Each scene shows the same named points in several views. A view is turned or mirrored, shifted and resized as a whole, has a little noise and may leave points out.

Scene 1
View 1
Biz: [-16  11 -18   2  37  13  -7 -42  35 -15   3  -6 -16  14 -14  -4   0 -13
   1   6  16   9   0   9  21]
komus: [-22   9 -12  -6  29  15 -14 -23  27 -14   8  -7 -12  10   5  -7   4 -12
  -2   5  20   6   2  -1  22]
zof: [ -1  10 -13  -3  41  20 -14 -32  44 -24  -2 -20 -18  11  11   3   4   3
  -6  11  24  -1   6   0  29]
Mosep: [-24  -6   8 -24   7  15 -34  18   4   1  13  -5   2   2  27  -6  34  -2
 -20   9  18  -1  13  -9   4]
Fipok: [-35   0  14 -35  -1  24 -40  45  -1  -3  19 -14   5  -8  69 -12  23  -1
 -19   3  28  -5  14 -35  16]
pef: [ 17  -7  10 -18  25  21 -37   9  31 -12  -5 -27  -6   4  42  18  47  34
 -32  23  22 -19  24  -2  10]
gif: [-21   7  -7 -10  25  18 -18 -13  23 -13   8  -8  -9   7  15  -7   9  -8
  -6   7  21   3   4  -6  20]
Robam: [-49   1 -12  -7   9   1 -10 -23   0   7  19  24  -3  13 -38 -21  13 -44
   3  -3   6  25  -7  15  -4]
dolo: [-40   6  -2 -21   9  19 -24  12   9  -6  19  -4  -1   1  33 -17   6 -18
  -6  -2  23   6   5 -21  19]
met: [-23  11   1 -24  19  27 -28  18  21 -20  13 -23  -7  -2  63  -6   3   2
  -8   3  33  -6  10 -33  34]
ranop: [-57  18 -14 -14  15  17 -10  -8   9 -12  23   5  -7   4  14 -27 -21 -41
  11 -11  25  17  -7 -22  32]
deput: [-26  -2  -5 -11  15   8 -19 -11  11   1  11   4  -5  10  -8  -8  24 -16
 -10   8  11  10   5   9   1]
falun: [-18   4   5 -24  16  23 -32  18  18 -13  10 -20  -3   1  52  -2  19   6
 -16   7  28  -8  14 -23  22]
tokor: [-33   5  -3 -19  12  15 -23   2  10  -5  16  -2  -5   4  18 -12  12 -17
  -7   2  20   9   5 -10  14]
nit: [-10  -1   2 -15  21  17 -28   1  19  -9   6 -14  -6   6  25   1  28   6
 -17  12  20  -3  12  -6  12]
rog: [-27  -3  -6  -9  15   5 -17 -19  11   2  10   9  -5  12 -19  -8  25 -20
  -9   6   9  12   3  14  -2]
Givib: [-15   4  -3 -12  22  17 -24  -5  22 -11   7 -11  -8   7  20  -2  17  -2
 -11   9  21  -2   8  -6  17]
dani: [-27   4  -9  -9  21   9 -16 -20  18  -6  10   3  -7  11  -7  -8  14 -18
  -5   5  14  10   1   5  11]
rif: [ -7  -7   1 -12  19  10 -26  -9  18  -1   3  -5  -4   9   1   4  39   3
 -19  14  12   0  12  11  -1]
View 2
met: [ 16  12  -4  -3 -10   9  -5  -2 -29 -28   4 -28  12   9  16  -1 -18   5
   9   5  -3 -16  -2 -12 -15]
Givib: [ 10   7 -10   2  -3  -9 -10   3 -21 -18   8 -12   9   7   1  -5  -7   7
   9 -18   7 -13  -6  -7 -14]
falun: [ 16   9  -3   4  -6   4  -7  -1 -29 -21   0 -22  11  16  11  -5 -12   7
   5  -5   0 -15   0 -10 -17]
rog: [  6   3 -21   5   7 -22 -17   1  -5  -9  10  -1   4   2  -7 -10   5   5
  17 -39  14 -18  -1 -13  -2]
Biz: [  1   2 -20  -7  -2 -24 -11   8 -10 -19  26  -3   5 -13 -11  -2  -5   3
  18 -26  15  -9 -20  -1  -6]
dolo: [ 14  11 -15  -5   0  -2 -13  -8 -11 -23   5 -20   7   1   9  -5  -7   3
  18 -12   3 -24   1 -22  -1]
Robam: [  5   5 -30  -2  13 -24 -21  -6  10 -10  13   0   1  -8  -8 -10   9   1
  28 -44  17 -27   0 -25  12]
Mosep: [ 15   8  -8  11   1  -2 -12  -5 -20 -14  -5 -15   7  19   7 -11  -2   8
   9 -22   4 -20   9 -16 -12]
ranop: [ 11  12 -26 -16   3  -6 -15 -10   1 -28  14 -19   6 -14   8  -2  -8  -1
  29 -12   5 -29  -1 -29  11]
pef: [ 12   3   5  19  -9  -5  -5  10 -41 -12  -1 -13  11  27   1  -7  -9  13
  -7 -17   6  -2  -4  10 -33]
deput: [  9   5 -18   5   5 -17 -15   0  -8 -12   7  -5   5   4  -4  -9   2   5
  15 -34  12 -19  -1 -13  -4]
zof: [  4   3 -12  -5  -8 -17  -6  11 -22 -22  23  -9   8  -5  -7   0 -11   5
  10 -15  11  -3 -22   6 -17]
dani: [  7   5 -19  -1   3 -17 -14   2  -8 -15  13  -7   6  -2  -5  -6   0   3
  17 -30  12 -17  -6 -11  -4]
tokor: [ 13   9 -14  -1   1  -6 -13  -5 -13 -19   5 -16   6   4   6  -6  -5   5
  16 -17   5 -22   2 -18  -4]
nit: [ 12   5  -6   7  -3  -7 -10   3 -24 -15   3 -12   9  13   3  -7  -7   7
   6 -19   7 -13  -3  -6 -17]
komus: [  6   6 -18  -5  -2 -16 -11   4 -12 -20  18  -9   7  -6  -3  -2  -7   3
  16 -20  10 -13 -13  -7  -7]
View 3
komus: [ 28 -10  -4   8  -7  -4 -14  23  19  -3  14  -4 -20 -12  -5  -3 -34   5
 -18 -17 -26  -5   3   8  -2]
Robam: [ 26 -11 -24 -10 -39 -12 -47   2  37  -9   4  -9   8 -28  22 -24 -22  17
   1 -23  -9 -24  -1  -6 -22]
pef: [  0 -28  24 -10   8   6  26  31 -27  -8   8 -10 -13  16 -17  14 -16   9
 -54  -5  -4  13  36  33   5]
rif: [ 12 -23   3 -11 -18   1  -8  18  -2 -10   2 -11  -1  -4   3  -5 -16  14
 -35 -13  -4  -3  23  21  -4]
Fipok: [-15 -24  11 -14  20 -14  31  23   2  -3  37 -11 -26  29 -20  17 -13  15
  -7  -6  20  -3  16 -23 -43]
dolo: [  6 -14  -1  -3   4 -13   1  20  20  -2  28  -7 -24   6  -9   5 -25  11
  -1 -14  -3  -9   5 -17 -30]
falun: [  1 -20  12  -3  15  -7  22  29   0  -2  27  -8 -27  17 -19  14 -23  10
 -21 -10  -3   3  16  -3 -19]
deput: [ 17 -18  -7  -9 -21  -5 -20  12  14 -10   6  -9  -1 -12   7 -11 -19  13
 -19 -16  -6 -12  13   7 -13]
zof: [ 32  -9   3  13  -1   1  -7  31  12  -1  13  -2 -26 -10 -11   2 -40   2
 -30 -15 -35   1   8  21   9]
gif: [ 21 -13  -1   3  -3  -4  -7  24  15  -3  17  -6 -19  -5  -7   1 -32   6
 -20 -15 -18  -5   8   7  -8]
met: [  4 -16  13   3  25  -8  25  33   7   2  36  -5 -38  20 -26  17 -31   6
 -14  -9  -9   3   8  -9 -21]
nit: [ 10 -22   7  -6  -1  -1   6  24  -1  -5  13  -9 -14   6  -8   4 -22  10
 -30 -11  -7   1  20  12  -8]
ranop: [ 22  -5 -15   6  -3 -18 -21  15  45   1  30  -5 -26 -11  -3  -5 -36   7
  17 -20 -16 -19 -11 -29 -32]
Mosep: [ -3 -25   5 -15  -4  -8   6  17   1  -9  18 -12  -8  11  -4   3 -11  16
 -20 -11  11  -6  21  -2 -25]
dani: [ 24 -13  -8  -1 -18  -5 -21  15  19  -6   9  -7  -8 -15   4  -9 -28  10
 -17 -17 -16 -10   7   7  -9]
Givib: [ 15 -17   5  -1   0  -4   1  24   6  -4  16  -7 -17   0  -8   2 -28   8
 -24 -13 -12  -1  13   9  -7]
View 4
Robam: [ 23  15 -18 -25   8  23 -18  23  28  31  43  -2 -34 -17  -5 -42  31   8
 -25  14  20 -34  44 -46  23]
dolo: [ 11  19   5  24   9  10 -13  21  13  11  12  30 -19  -9   7 -21  34   9
 -19  -7   0   4   3  -9 -19]
rog: [ 12  -8 -13 -16   6  14 -14   5  16  25  27  11 -23 -13 -22 -21  25  11
 -25   2  11 -22  33 -36  22]
falun: [  1  -3  11  32   8  -1  -7   4   4   4  -6  42 -10  -3 -10   2  29   9
 -21 -19  -8  18  -9   1 -23]
tokor: [  9   3  -1  12   7   7 -11  12  11  16  14  25 -18  -9  -8 -16  30   9
 -23  -5   2  -5   7 -17  -6]
rif: [  1 -26  -8  -6   5   3  -9  -7   3  18  11  23 -12  -7 -36  -1  22  11
 -26  -9   1 -10  14 -24  15]
dani: [ 16   2  -8  -7   9  21 -15   1  19  18  20  19 -25 -10 -16 -16  23  15
 -20  -4   8  -9  36 -26  12]
komus: [ 20   9  -3  -1  10  29 -14  -4  19  11  11  29 -26  -7 -12  -8  18  18
 -17 -13   5   5  43 -17   5]
gif: [ 15   4   0   6  11  20 -12  -2  15  10   8  31 -21  -6 -13  -6  21  16
 -18 -15   2   7  29 -14  -1]
ranop: [ 31  46   1  13  11  29 -21  31  31  14  25  21 -36 -12  25 -38  35  12
 -15   1  10  -1  32 -18 -15]
Mosep: [ -4 -12   3  18   5  -9  -9  13   3  18  10  26  -8  -8 -14 -13  33   4
 -27  -4  -2  -7 -15 -15  -7]
Givib: [  7  -4   2  11   8  12 -10  -4  10  11   4  34 -17  -6 -19  -2  23  13
 -21 -16  -1   6  18 -12  -2]
pef: [-14 -44   6  19   6  -9   0 -24 -12   5 -15  46   3   0 -48  27  16  13
 -27 -26 -12  15 -10   0  -1]
met: [  7  14  17  42  11   8 -10   6   8  -1  -8  49 -14  -3   2   0  29  13
 -17 -23 -10  28  -6   9 -32]
nit: [  1 -15   1  13   7   3  -7  -5   4  11   3  35 -11  -5 -25   2  23  11
 -23 -15  -3   5   6 -11  -3]
deput: [ 11  -7  -9 -10   7  11 -12   5  14  22  22  16 -21 -11 -19 -18  27  11
 -25   0   7 -16  24 -29  13]
Biz: [ 27   7 -11 -15  13  40 -15 -15  24  12  13  25 -30  -8 -20  -5  13  24
 -15 -15   9   4  64 -23  18]
Fipok: [ -6   6  18  49   5 -18  -9  26   0  10  -2  39  -6  -6   5 -13  41   1
 -24 -10 -10   8 -41   4 -37]

In a view up to two points have been moved. Name them for each view, in the order of its rows, or write none.
view 1 => ranop
view 2 => dolo
view 3 => zof
view 4 => tokor
